A landscape with many peaks, sampled at points; each row gives a point and its height.
From any point a climber takes the steepest step (rise divided by distance) to one of its 2 nearest points. It stops when none of these is higher. Distance is the straight distance between rows; heights are no part of it.
goto (h 487): [116 146  80 132 118 109 187 167 147 167 153 150  94 123  80 176 100 115
 157 156 162  94  89 117 172 162  92  80  91 115 105 140 124 146 153 112
 122  96 117 122 141 125 165]
saz (h 265): [105 101 106 113 139  88 121 156 123 180  99 188 147 119 151 120 125 114
 106 132  96 168 120 121 124  86 126  89 120  88 179 157 105  78 116 189
 122 143 105 170 132 142 128]
vor (h 337): [124 164 145 155 155 119 158 140 151 123 114 135 114 142 128 112 136 177
  90  52  96 135  93 132 115 141 104 112 106 120 133 108  94 156 130 149
 122 149 109  98 110 111 189]
Vap (h 399): [149 111 154 115 128 157 119 130 125 105 122 120 123 145 174  93 136 114
 105 138 162 123 146 161  77 150 128 188 109 129 172 148 127  73 131 139
 156 130 176 105 119 126 129]
kizim (h 553): [128 118 104 135  74 137 170 140 143 140 138 152  92 157 110 202  64 133
 148 130 151 106 106  88 164 165 108  83 106 138  76 151 109 165 136 162
 109 107 135 145 130 119 170]
sufu (h 361): [153 100 147 116 136 138 120  91  87  91 125 121 107 149 109 115  67 127
 144 147 145 109 123 115 135 123 139 127 165 151 134  84 133 164 121  81
 143 117 170 127 140 140 138]
Gozo (h 393): [138  69 143 125 105 168 120  85  95  82  99 107 120 170 141 141 103 130
 114 148 163 140 124 118 146 112 124 150 146 159 121 122 120 141 104 120
 137 135 164 158 135 157 112]
gad (h 546): [139 162  95 148 136 146 187 131 176  77  75 154 140 182 127 206 101 168
 139  76 124  93 124 169 153 145  95 110 139 122  92 168 150 146 142 163
 188 135 139 107 124 140 167]
Ludu (h 358): [160 161 142 113 136 117  76  81 115 124 185  74 162 107 117  87 152 127
 101 110  61 161 146 121 123 130 170 148 181 149 101  89 146 195 107 108
 121 174  61 131  95  85  95]
vumab (h 336): [104 102  96  92 147 172 140 182 146  98  84 119 145 111 170 124 154  86
 133 165 177 166 123 109 156 100  75 145 128 133 169 166 172  88 141 119
 133  74 150 130 145 181 114]
runab (h 132): [120 147 113 161 187 122 122 125  90  83 117 115 139 111  87 133 157 160
 168 177 124 134 139 136 133  43 121 119 141 101 165  85 132  95 178  59
 134  76 152 147 107 174 196]
sot (h 321): [172 122  78 180  83 171 176 133 101 126  87 133 134 165  81 192 101 135
 187 126 134  88 106 120 161 142  66  95 110 158  86 100 158 144 156 106
 139 139 161 140 145 210 180]
temop (h 406): [163 177 135 134 147 127 136 102 108 111 156 109 139 120 120  99 153 146
 127  82  75 142 137 120 133 119 149 116 197 114 117  43 130 201 151  78
 134 156 102 123  91  75 120]
Nir (h 323): [109 130  99 113 142 113 145 123 152 158 138 123 103 107 111  99 156 150
 121 109  58 110 115  99  95 133 118 143 119 118  95 107 124 166 164 110
 141 142 137 101 112  87  73]
zoveb (h 342): [124  95 156 110 126 141 125 110 120 159 128 146 138 152 148  91 137 136
  79  96  93 132 106 114 112 102 102 179 114 125 151 116  92 120  99 142
 137 177 110 169 101 139 107]
pag (h 287): [132  97 131  98 179  71  98 140  93 169 119 138 144 101 146  65 137 100
 101 156  90 166 136 120  62  94 160 123 122 108 181 128 120  80 123 164
 135 133 122 134 115 139 113]
kesul (h 372): [118 132 143 116 139 129 104 130  99 129 155  63 182  98 124  99 195 146
 114 163  99 139 158 167 122 166 165 143 116 154 134  89 143 149 129  88
 134 153 137 109 121 108  79]
Nalel (h 414): [148 129  78 134 101 157 156 181 123 114  84 134 140 132 153 194 131 105
 190 165 157 135 164 173 201 123  94  79 143  99 141 164 148  92 184 164
 104  97 125 143 161 134 102]
zan (h 220): [117  59  95 111 133 124 138 133 106 149 102 145 119 105 164  71 174 112
  91 151  96 181  94  70 112  55 119 119 113 142 147  83  98 113 131 102
  90 125 135 182 100 144 136]
les (h 508): [101 141 165 101 172 150 170  98 112 142 104 187 129 149 113  52 103 174
  99  96  63 144  89 130 124 110 117 120 165 105  92  91 126 151 100 132
 178 180 110 170 141 104 175]
nud (h 330): [144 139 148 104 145 136  82  71 118 109 196  56 180  95 117  89 185 134
 105 118 106 152 164 138 125 166 184 149 149 151 115  96 167 187  94  65
 141 150 115 118 106 115 113]
Nufom (h 450): [136 128 198 107  84 170  64  91 148 114 168 177 123 135 173 162 108  74
 111  66 124 129 150 154 126 136 126 146 124 138 128 171 155 112  70 205
 116 173  68 168 151 104  76]
Pagu (h 489): [103 106 132 153 133 145 154 104 136 134 110  45 155 101 134 109 226 154
 127 161 197 152 159 125 158 122 139 161  93 155 123 150 150 152 105  52
 119  94 160 124 125 134 115]
bif (h 322): [108 129 109 125 106 160 125 186  81 146  99 186 105 116 118 124  97 115
 179 213 155 138 115 110 144  91 117  88 139 115 130 127 148  86 166 142
 117  87 159 156 147 137 183]
Gel (h 308): [ 85 120  80 103 165 165 132 169 127 114  70 137 128 109 150  77 144  82
 142 209 157 169 114  99 124  53 106 128 143 127 153 134 167  59 139 122
 143  65 147 138 127 180 152]
zaba (h 279): [177 141 141 159  82 152  96 142 167  99 148  92 125 149 129 170 121 115
 155 111 150  79 169 186 117 185 158 139 144 158  77 189 147 123 131 179
 100 134 125  80 128 113  86]
zom (h 270): [ 95 122 132 111 114 104 137 128 141 174 101 197 168 120 180 150 105 126
 126 101  92 153 107 142 140 149 139  76 109  95 177 150  85 108  98 222
 105 151  90 172 150 105 113]
Pefud (h 428): [128  91 159  81 105 137 109 115 147 143 127 124 117  86 170  82 176  66
 133 169 193 171 162 142  66 136 194 161 111 137 124 197 191  80  78 135
 130 114 139 125 143 119 119]
Dato (h 544): [142  94 160 100 144 134  91  83 133 147 151  87 159 113 134  46 161 122
  69 154 106 149 154 147  60 131 194 195 129 155 108 151 149 110  71 133
 142 165 129 142  94  93 118]
Fitag (h 211): [117 101  79  94  92 130 152 151 164 146 101 157 129 119 220 178 142  89
 147 135 155 143 138 122 150 133  85 126 101  91 180 166 149  88 150 164
 112  75 126 144 138  82 115]
meb (h 378): [116 106 155  84  95 135 127 150 106 119 100 207 110 144 164 133 114  89
 154 151 145 145 123 170  90  92 143 144 129  94 167 124 137  71 133 148
 181 132 118 145 128 112 133]
dadu (h 458): [ 86 120 117  92 149 118 157 101 107 137 136 151 123 119 102 122 100 147
 110 152 139 119 103 114  99 107 117 173 148 112 144  81 125 116 123  67
 199 102 160 144  87  90 140]
Bulu (h 444): [150 174 164 100 170  89 111 150 141 153 130 154 101 120 135  77  83 111
 157 108 110 140 131 134  73 146 142 123 139  96 163 146 117 102 145 163
 126 142 116  79 155  95 130]
Vud (h 556): [139 130 118 195  84 110 161 139 132 170 186  37 110 128  85 128 189 129
 145 142 153 137 170 143 160 159 133 132 110 134 104  88 145 156 165  88
  84 103 115 118 120 147  85]
lapat (h 189): [132  98  79 124  89 155 134 148 138 107 113 125 132 168 167 175 154 141
 112 129 143 146 136 107 178 100  79 163 140 122 103 182 128 150 162 150
 136 131 160 168 108 141 104]
Zun (h 319): [ 74  90 137 144 101 121  81 103 130 160 174 132 113 112 108 158 119 132
 103 136 176 124 149  91 135 140 132 165  92 143 124 113 155 139 102 102
 147  95 145 115 140  95  88]
mer (h 429): [133  79 148 144 115 165 122 111 119  96 105  76 138 128 160 139 186 147
 113 142 199 166 145 131 148 120 111 170 120 159 132 140 119 129 104  88
 137 121 174 142 139 152 114]
ves (h 241): [128 133 146 128 127 147  48 106 152 148 204 102 146 117 104 106 164 111
  47 120  64 154 124 114  90 165 143 168 108 170  90 155 148 152  90 164
  85 202  98 122 120 128  76]
sud (h 25): [115 120  90 158 198 104 106 127 107 144 131  93 118  96 102  98 155 121
 152 188 124  96 118  87 147  67 139  66  89  88 138  97 117 101 174  75
  76  50 170 169 117 113 169]
fozon (h 509): [118 156 152 140 127  95 145 173 127 173 120 171 130 122  98  90  83 179
 136  89  94 131 106 108 121 151 139  74 130  83  90 128  81 136 159 187
  94 145 135 159 138 106 188]
novup (h 584): [113 108  98 150 164 155 164  80 132 122 100  44 129 100 123 115 197 137
 142 192 200 103 141 110 161 111 140 155 103 139 122 102 137 133 144  37
 130  61 136 138 120 147 115]
Ridaz (h 260): [102 148 143 147 112 146  71 116 152 119 183 131 132 138 126 133 133 132
  53  95  77 128 125 131  97 133 118 179 118 158  98 169 141 157  77 170
 132 173  80 114  79 104 110]
vif (h 293): [139 112 153 111 137 115  93  62 115 120 178  95  99 129 142  95 136 115
  83 102 127 150 125  71 111 105 145 170 151 143 133  93 119 172 100  87
 123 136 133 141 119 138 119]
sose (h 613): [137 130 133 125 105 159 136 112 163  68 117 169 126 182 132 204  96 155
 129  84 133  95 124 159 121 112  81 166 149 128 118 171 138 116 115 133
 195 138 154 117 103 130 125]
Sinet (h 362): [ 97 130 124 105 194 114 105  99 148 111 161  45 162  77 140  91 187  99
  94 120 125 126 140 108  85 138 185 195 124 160 114 152 148 120 103  46
 157 110 158 108 103 134 108]
Fomak (h 296): [119 128 132 144  80 112 124 176 113 146 132 102 150 123 136 113 129 157
 143 128 101 148 154 149 134 165 129 114 129 136 136 133  83 132 163 174
  89 133 113 130 119 128  86]
Zavos (h 692): [163 135 128 180  98  88 145 147 128 146 184  74 114 138  84 141 150 142
 146 110 144 101 144 117 154 138 116 120 122 134 125  50 100 158 167  66
  92 108 114 127 115 117 131]
Dab (h 566): [126 167 149 162 144  96 172 139 131 146 110 150 106 139  83 131  46 152
 149 126 129 101 118 130 136 159 140  42 153 121  99 103 116 172 112 142
 113  99  83  91 137  71 166]
zuk (h 250): [153 169  90 148 136 142 145 168  95 115 137 126 107 104 108 118 170 117
 177 149 120 141 129  89 169  91 106  89 137 127 130  73 127 132 208  55
  79 116 150 149 163 188 195]
mul (h 289): [156 152  72 154 102 150 188 149 108 130 131 106  98 140  85 169 137 119
 164 142 128 130 100  88 176 132 107  91 119 129 101  88 138 163 172  75
 124 147 143 140 145 205 181]
nere (h 551): [155 140 126 158 131 128 140 107 139  99 178  93  89 153  96 139 132 134
 139  97 147 109 130 106 133 141  88 158 109 135 144  88 132 152 165  64
 121 111 147 103 115 167 146]
Vuk (h 276): [108 133 138 161  68 114 102 148 142 110 148 133 122 152 134 154 105 178
  92  83 113 106 113 126 121 135 125 172 129 150 129 150 107 155  94 171
 131 138  81 107  76 108 106]
mak (h 480): [117  78 142 102 127 138 110 104 146 164 136  78 150  88 130  64 193 109
 110 177 135 179 151 152  72 146 199 158 114 161 105 201 174 126  79 103
 117 145 161 123 130 116 116]
Napu (h 79): [145 149 108 195 122 137 155 167 121 114  82 152 125 173  61 169  82 162
 190 180 137  56 123 151 158 118 126  66 100 106  84 121 120 122 178 152
 115  67 112 170 109 144 174]
zonif (h 299): [156 156 156 131 103  86 116 159 120 144 147 125 155 132 104 126 105 156
 130  57  82 132 125 132 136 121 115 131 167 150 143 121  84 160  99 137
  98 199  82 107 157 149 103]
zaka (h 424): [153 140 147  99 167 134 108 112 126  82 170  63 156 109 108  97 194 133
 122 135 165 137 169 163  93 122 165 192 151 166 125 144 148 108 124  42
 136 130 176 115  95 162 159]
vafu (h 413): [122 126 120  95 165 134 138  63  84 114 130 105 141 107 134  76 115 146
 119 120 129 131 114 112  92 122 143 163 167 102 144  45 119 102 123  76
 190  87 179 168  79  88 141]
ponu (h 369): [130 145 173 143 159  94 119 147 111 122 115 154 143 155 117 105 118 180
  93  87  74 145 104 160  87  83 146 123 135 105 160 125  73 114 119 163
 143 157 109 117  89 118 174]
Gupe (h 355): [148 128 153 107 148  87 115 142 103 104 121 131 131 162  96 144 108 165
 140 127 107 130 119 176 116  81 144 118 169 148 142 132 110 136 127 127
 158 134 118 104  88 151 142]
Babub (h 317): [ 83 118 117 107 179 122 117 132 143 113 122  82 143 106 156 137 173  93
  96 138 159 108 121 105 131 116 144 168 103 150 138 176 126 115 118  79
 150  86 140  98 128 159  83]
bovu (h 389): [103  88 160 100 117 135  74  88 153 140 159 144 133  96 169 112 153  54
  75 134 162 143 157 131  49 142 177 177  88 137 125 171 176  79  54 126
 161 127 125 136 142 118  94]
notav (h 248): [ 91 125  96 114 177 108 137 162 131 144  85 176 134 126 148 154 148 139
 133 132  99 147 102 134 153 100 124  70 107  75 149 177 116 110 153 166
 145 132 146 126 151 128 141]
Bafi (h 438): [181 155 112 178 131 110 185 130 150 110  81 120 117 166  81 167  83 126
 143  68 119  95 112 142 139 134 111  71 181 153  65 120 150 176 103 122
 134 148 119  58 132 143 118]
fek (h 268): [140 157 128 107 155  83 142 120 125 184 154 132 131  86 115  75 109 138
 105  80  82 126  95  55 117 153 125  86 131 113 125  65  89 171 127  94
 101 139 124 130 129  74 189]
nin (h 266): [113 149 124 124 147 128 159 154  92 147 107 176 119 119  87 137 106 161
 145 155 121 122  89 108 159 123 142  65 117 108  97 111 120 140 142 120
 148 140 170 148 166 132 231]
Gez (h 202): [133 181 107 198 169 123 167 163 124 122 107 108 121 155 124 163 170 172
 126 106  78 140 127 151 159 113 154  58 106  92 104 103  99 154 173 151
 120 141 109 123 107 133 131]
bez (h 111): [128 101 116 167 129 143 137 149  91  88  99 131 142 149  86 155 113 172
 161 185 151 114 123 154 141  75  89 113 109 142 147  82  99  91 175  98
 118  75 148 140  98 160 202]
zik (h 320): [ 93  67 132 133  82 113 121 174 102 184 108 140 168  96 144  81 139 153
 121 150 131 147 154 135 120 139 125 152 113 133 143  95  98 104 135 138
 109 122 140 145 134  89  98]
Zuva (h 552): [148 135 141  92  50 131 147  84 170 104 109 182  97 137 185 198  57 102
 193  47 127 134 127 131 131 154 122  86 157 110 109 158 155 147 127 187
 100 126 109 157 159 113 145]
zev (h 390): [182 168 164 129 157 122 128 117 120  84 115 120 121 165  90 136  96 141
 121  89 100 119 113 155 114  97 119 118 210 155  84 118 129 181 111 103
 142 163 118  84 113 127 120]
sedet (h 56): [120 138 112 143 135 154 148 143 118 125 104 127 112 143 115 132 134 147
 162 185 170  63 146 159 153 132 127 140 102 101 120 109 131 101 185 105
 145  93 146 121 131  95 112]
Laz (h 570): [ 98 147 142 129 151 173 167 108 102 105  78 171 116 159 134 104 119 172
 124 108  93 122  88 119 136 135  95 134 139 104 119 100 102 132 136 122
 179 165 178 162 135 114 163]
Dumek (h 316): [130 116 143 103 150  76 108 147 113 148 129 106 129 103 135  93 117 112
 148 194 145 162 157 150 101 119 178 129 141 135 174 147 149 102 134 133
 122  90 119  91 132 133 119]
tobal (h 375): [123 115  74 138 135 152 162 186 131 125 115 107 128 120 124 139 167 119
 138 171 168 142 121 135 181  86  59 112 105 119 146 130 149 110 182 118
  90  77 122 111 120 185 142]
selug (h 386): [114 148 122 141  92 141  29 128 156 112 173 109 160  94 144 155 156  99
  73 103 147 128 156 145 141 186 158 163 108 172 109 196 142 116  67 187
 103 174 123 105 162 118  80]
Fep (h 329): [148 128 144  91 180 103 116 103  94 110 136  95 130 127 127  81  78 109
 126 102 135 117 118  90 142 123 153 108 175 137 161  96 116 162 104  67
 145 124 131 136 147 140 120]
zur (h 356): [130 195 118 156 164 135 139 136 132 126 137  91 116 132 120 101 129 140
 116 109  93  96 130 117 123 140 132 127 154 108  98 104 133 169 138  95
 142 136 124  88 111  68  74]
bofe (h 514): [ 87 109 133 108 121 155 160 140 107 127 109 186 117 136 136 143 107 145
 123 149 134 131  82 111 132 125  83 150 118 119 144 104 107 110 132  93
 181 143 174 169 116 118 162]
nel (h 229): [103 125  82  88 148 118 154 134 178 133  95 165 134 123 196 162 140 115
 106 103 120 127 100 126 135 145 109 115  91 108 174 184 132 108 136 170
 160 129 136 118 126  99 127]
dig (h 618): [156 115 119 125  55 116 167 123 168 123  96 190  95 153 133 168  40 132
 177  79 138  94  99 109 141 173 118  67 149 129  64 176 133 147 125 179
 116 116 139 149 165 121 200]
vimu (h 352): [113 130 153 113 109  94 104 120 142 147 164  90 112  96 119 106 128 120
 147 182 135 152 167 152 112 180 198 136 136 151 119 152 149 121 117 155
  96 113  99  80 140  87  82]
sagat (h 568): [114 170 152 143 130  87 154 151 177 155 116 186 127 126 124 119  67 160
 163  80 114 139 128 134 130 189 138  47 155  87  86 151 106 123 136 210
  98 144 100 128 181 112 182]
nofof (h 301): [137 171 137 157 131  90 138 121 148 169 150 124 119  96 133  90 141 152
  96  54  83 118  93  72 105 152 112 136 121 136 148  73  83 173 114 131
  81 159  85 115 132  89 140]
Sizig (h 482): [101 143 138 121  83 148  98  88 173 126 148 181 127 134 186 182 107  97
  98  56 109 131 137 118 135 157 115 130 106 110 144 176 140 147  93 204
 133 150  89 140 146  87  75]
nonef (h 477): [135 122  85 147 152 151 165  98 105 124 136  86 121 120  70 160 154 131
 140 190 193  80 124 104 178 100 120 129 114 137 118  65 135 154 167  45
 120  77 125 151 103 151 157]
Zeni (h 664): [119 171 157 174 123 106 199 158 146 146 109 155 121 144  84 139  55 154
 145  90 130 143 132 138 133 196 154  34 180 114  56 112 131 179 108 182
 123 143  84 101 162 113 154]
vuvi (h 402): [149 131  80 146 124 162 156 109 138 124 116  96 109 130  60 181 107 117
 155 183 195  78 147 120 155  94  93 146 125 127 108 116 173 137 163  74
 145 109 106 111 146 211 136]
ralu (h 95): [163 143  86 176 113 150 142 140 113 114  96 131 115 150  60 162 111 150
 177 190 152  49 108 155 152  77  67 105  98 135 106  96 105  99 189  90
 108  82 139 169 121 166 223]
Mepuz (h 405): [135 130 167 105 110 120 125 147 126 135 112 198 113 152 149 122  88 133
 157 104 118 130 112 148  99 150 134 122 141 109 153 145 122 104 143 168
 157 158 122 121 145 120 151]
Zipu (h 420): [148  95 151  80  97 162  57 108 156 115 166 140 153 132 182 157 143  85
  89 110 141 129 152 161 145 149 144 155 120 153 140 208 146  90  64 176
 122 182 114 150 151 121  88]
Zerov (h 243): [114 113 122  93 133  97 167 152 122 153 135 162 114 120  97 144 119 152
 108 105 129 160  72  98 152 131 120  76 124 123 119 127 115 160 127 130
 133 150 138 136 154 166 217]
taz (h 501): [140 188 162 127 156  75 127 143 170 137 124 167 103 126 126 129  70 128
 176  82 116 141 122 154 100 165 134  56 172 108 134 149 120 131 115 193
 106 149  78  59 179 106 143]
zake (h 366): [140  92 173 106 101 136 108 125 113 150 140 150 175 137 160  81 141 105
  81 117 145 140 150 144  90 130 120 200 100 132 181 127 114  80  74 138
 145 175 129 146 135 139  99]
Kiso (h 357): [155 104  92 175 100 166 137  95 135  96 108 138 110 166  84 223 100 106
 160 134 158 106 136 119 161 126  84 130 125 147  87 132 180 147 142 102
 170 142 155 105 143 205 107]
vuder (h 507): [132 105 122  75  62 143 142 117 131 117 110 171  88 134 183 196  80  95
 204 126 144 150 122 143 157 127 134  86 148 123 125 156 148 124 144 187
 105 115 100 176 155 127 130]
tes (h 433): [ 95 154 146 126 149 182 143 107 124  92 152 113 138 130  98 147 152 153
 108 129 102 117 138 169  91 152 107 181 118 127 134 101 134 139 143  84
 167 151 158  99  87 119 109]
Veko (h 294): [ 89 100 124 159  86 117 107 116 142 146 159 122  99 125 126 136 111 147
  81 116 132  95 134 101 116 148 124 176  99 143 125 121 127 149 110 148
 130  91 110 100  91  63  95]
gekoz (h 41): [116 123  85 137 165 101 132 139 109 169 115 123 115 103 107  98 121 121
 165 204 159  87 129 100 161  99 136 100 120 106 115 113 112 105 168 104
 105  54 167 143 131  98 122]
mizig (h 459): [120 170 160 120 145 138 160 114 124 131 140 154 120 150  97  71 131 163
 113  76  54 158 111 109 112 121 120 122 178 109  87  76 135 201 146 112
 145 179  88 150 111 101 158]
Godu (h 490): [135 158 107 178 113 143 193 158 151 109  90 131 139 178  95 209  99 159
 123  70 126 110 127 158 178 150 106  82 132 142  94 115 139 171 111 130
 166 150 116 103 120 145 130]
vuv (h 295): [116 125 122 125 146 113 115 154  69 125 100 179 115 129  83 143  79 146
 174 184 124 133 115 125 146  71 152  71 156 101 140 116 132 115 154 125
 137 116 158 138 152 137 177]
vada (h 437): [144 104 140 133 117 157 120 117 152 106 130 114  97 133 167 126 140  92
 155 158 196 112 153 158 113 158 115 159 104 127 154 179 164  92 142 146
 116  80 157  98 126 148 125]
ripus (h 318): [153 128 153 122 109 128 116 133 131 148 162 132 157 150 143 115 145 140
  96  56  84 147 120 123 118 131 101 161 121 146 155 139  88 145  99 184
  87 203  79 137 118 176 117]
fes (h 182): [149 161 108 163 178 157 144 118  94  91  95  96 120 145 124 162 172 147
 133 154 112 123 124 139 166  95 144  99 111 116 130  95  99 148 182 116
 136 134 144 126 103 156 113]
Zomut (h 309): [113  98 124  82 155 121 124 158 146 108 107 127 139 117 209 133 137  57
 116 123 190 135 134 107 122 113 125 151 135 122 164 193 133  77 104 114
 156  98 152 126 153 169  90]
Vuku (h 225): [108 143 116 176 186  80 109 155 120 147 122 123 136 123 106 143 149 180
 126 106  87 145 118 124 153 103 146  38 106  65 132 144 100 122 154 150
  95 147 136 110 140 135 136]
zosut (h 351): [ 86  94 162 121  95 111  36  93 136 143 194 158 115 112 130 152 131 103
  87 127 171 161 172 122 110 128 138 161  90 151 138 154 155 118  72 135
 168  95 136 122 161 124  87]
bobib (h 456): [121 133 123 147 120 123 141 190 107 161 122 151 114 129 119  94 140 160
 150 130  81 147 115 113 138 102 101  96 115  93 114 129  97 117 196 137
  91 120 156 164 106 146 178]
Pameb (h 244): [116  76  93 101 164  92 154 115 119 113 104 104 150  91 170  78 191  93
  89 140 119 158 119  86  81  66 152 157 133 138 135  87 110 101 112  52
 142  83 152 174  98 150 124]
tumud (h 479): [127 126 119 116 121 181 141 116 157 122 133 124  96 144 170 168 128 104
 145 154 154 118 141 131 142 165 133 131 108 116 123 187 152 131 156 183
 129 101 138 106 134 130  80]
Lelup (h 333): [131 103 132  88 132  94 105 102 138 173 107 170 174 106 188  92 144  63
 103 138 118 122 125 135 102 117 166 138  93 129 176 126 116  60  47 169
 129 159  55 153 164 125  59]
zosev (h 488): [124 131 165  84 137 158 108  92 105  82 181 105 123 132  92 126 131 132
 111 138 143 130 151 157  89 119 120 192 157 143 140 126 150 121 123  65
 175 160 171 117 104 159 129]
mevu (h 267): [133 105 140  97 170 129 125  67 108  90 132  95 131 122 177  62 180 101
  87 122 108 163 118 103 105  87 153 168 145 132 152 103 110 115 104  66
 138 135 144 173 101 163 121]
Vire (h 275): [167 121 156 144  73 102 104 164 115 121 148  87 150 141 102 136 136 148
 156  84 117 118 154 157 139 144 119 146 162 161 117 119 101 147 148 121
  98 169 133  83 133 163  90]
bule (h 297): [130 145 129 108 175  91 123 140  81 167 124 122 145 102 119  81  91 142
 134 123 111 132 112  79 125 130 141  84 140 109 153  82  87 153 126  99
 120 127 147 133 151 105 140]
Gep (h 310): [168 138 140 199 108 145 119 117 149 118 142  43 121 153 107 136 154 135
 135 135 178  85 166 175 156 177 165 125 104 162  94 138 148 136 106 126
 109 119 143  73 143 112  85]
rezel (h 311): [118 163 148 110 122 106  85 118 122 153 116 153 169  96 161 104 118  97
 119 117 100 126 107 133 138 142 155 149 129 138 172 137  94  96  44 185
 108 177  67 122 170 100  53]
Ruto (h 549): [147 111 166 110 130 143  95  95 133  77 160 142 101 173 122 147 103 123
  83  92 121 127 124 144  86  96 102 189 166 148 113 161 123 113 102 126
 165 172 149 110 105 158 139]
Ture (h 464): [148 150 115 133 154 104 145 155 125 139 136 125  89 148  99  97 117 141
 157 138 119 119 107 124 116 114  94 134 122 102 146 128 117 120 186 100
 117  97 147 107 129 158 183]
gavob (h 350): [105  74 138 111  78 147 133 183  94 146  95 191 138 124 145 116 113 117
 155 183 152 145 139 140 119 130 114 118 119 116 149 118 130  86 158 159
 119  95 150 166 132 114 143]
vafur (h 349): [127 154 130 174 131 134  63 120 162 101 182  52 129 106 117 135 163 125
  82 129 165 109 153 150 120 196 160 157  78 162 106 175 162 127  86 139
 104 132 139  67 135 118  98]
detiv (h 430): [107 141 126 104 161  95  86 115 150 136 149 106 148  71 126  82 134 103
  77 125  70 119 114  98  76 157 148 177 109 158 158 121 137 132  61 135
 133 156  81  84 123 103  84]
ruva (h 159): [140 141 133 148 178 131 113 109  93  94 119  84 133 108 137  91 189 151
 140 159 119 130 144 147 126 100 148 138 129 102 153  87 109 106 185  75
 115  94 170 131 104 131 126]
vuvep (h 523): [141 121 137 143 106 166 111  95 150 110 128 130  95 159 165 171  84 117
 104  80 149 119 134 101 150 161 117 123 124 127 128 168 124 155 116 195
 109 125 141 120 137 110  81]
Refek (h 460): [150 119  73 112  67 139 161 134 145 116  95 172 115 139 132 228  90  89
 213 153 169 110 132 130 184 133  96  92 144 124 109 159 168 131 164 146
 114 107 123 145 175 149 127]
zok (h 391): [110 131 140 113 119  74  76 107 138 164 141  97 142  67 116  73 114 102
 116 164  72 137 140 122  66 182 170 166 119 147 127 118 150 128  92 175
 103 143  79  87 136  67  71]
nezi (h 67): [124 140 134 159 110 157 156 142 123  99  79 158 115 166 119 171  80 152
 170 163 151  77 130 157 153 135 142 111 111 127 115 111 106 123 155 142
 142  80 118 122 116  99 120]
lufon (h 290): [121 153 147  97  76 112  98 125 146 140 137 170 171  94 171 157 107 109
 164  98  95 144 142 173 145 161 133 124 142 124 173 145  94 101  79 215
  96 182  56 143 158 118  78]
fem (h 481): [151 136 161  92 174 137  88  73 127 152 166 123 177 120 140  43 118  71
  64 139  86 115 134 131  57 148 159 182 129 162 142 118 147 105  41 151
 127 176  67 132 125  86  91]
rofut (h 203): [137  73 108 119  92 149 146 157 104 122  97 141 119 148 173 111 181 122
 119 132 123 177 109  91 151  60  82 150 139 134 123 126 106 117 157 133
 107 133 148 187 107 149 135]
givet (h 427): [122 126  75 142 110 126 169 162 175 158 150 125 107 137 105 185 121 109
 154 159 188  92 142 143 192 140  61 106  90 115 146 157 152 120 163 131
 106  74  91 128 134 149 139]

For each start below, name the point where the climber stops.
ralu | vuvep
saz | vuvep
sud | vuvep
Vuk | Dato
Pameb | novup
bule | novup
pag | Dato
ripus | vuvep

Call two points neighbours if one is among the 2 nearest of the other. Go from one point of each pair to the other, from neighbour to neighbour, staying as high as possible. Name the lowest point that can't be avoided.
Laz, sagat | Gel
ponu, dig | Zomut
Zeni, vuvep | Gep
novup, Laz | fek
ponu, sose | Gupe
Zavos, sagat | bobib
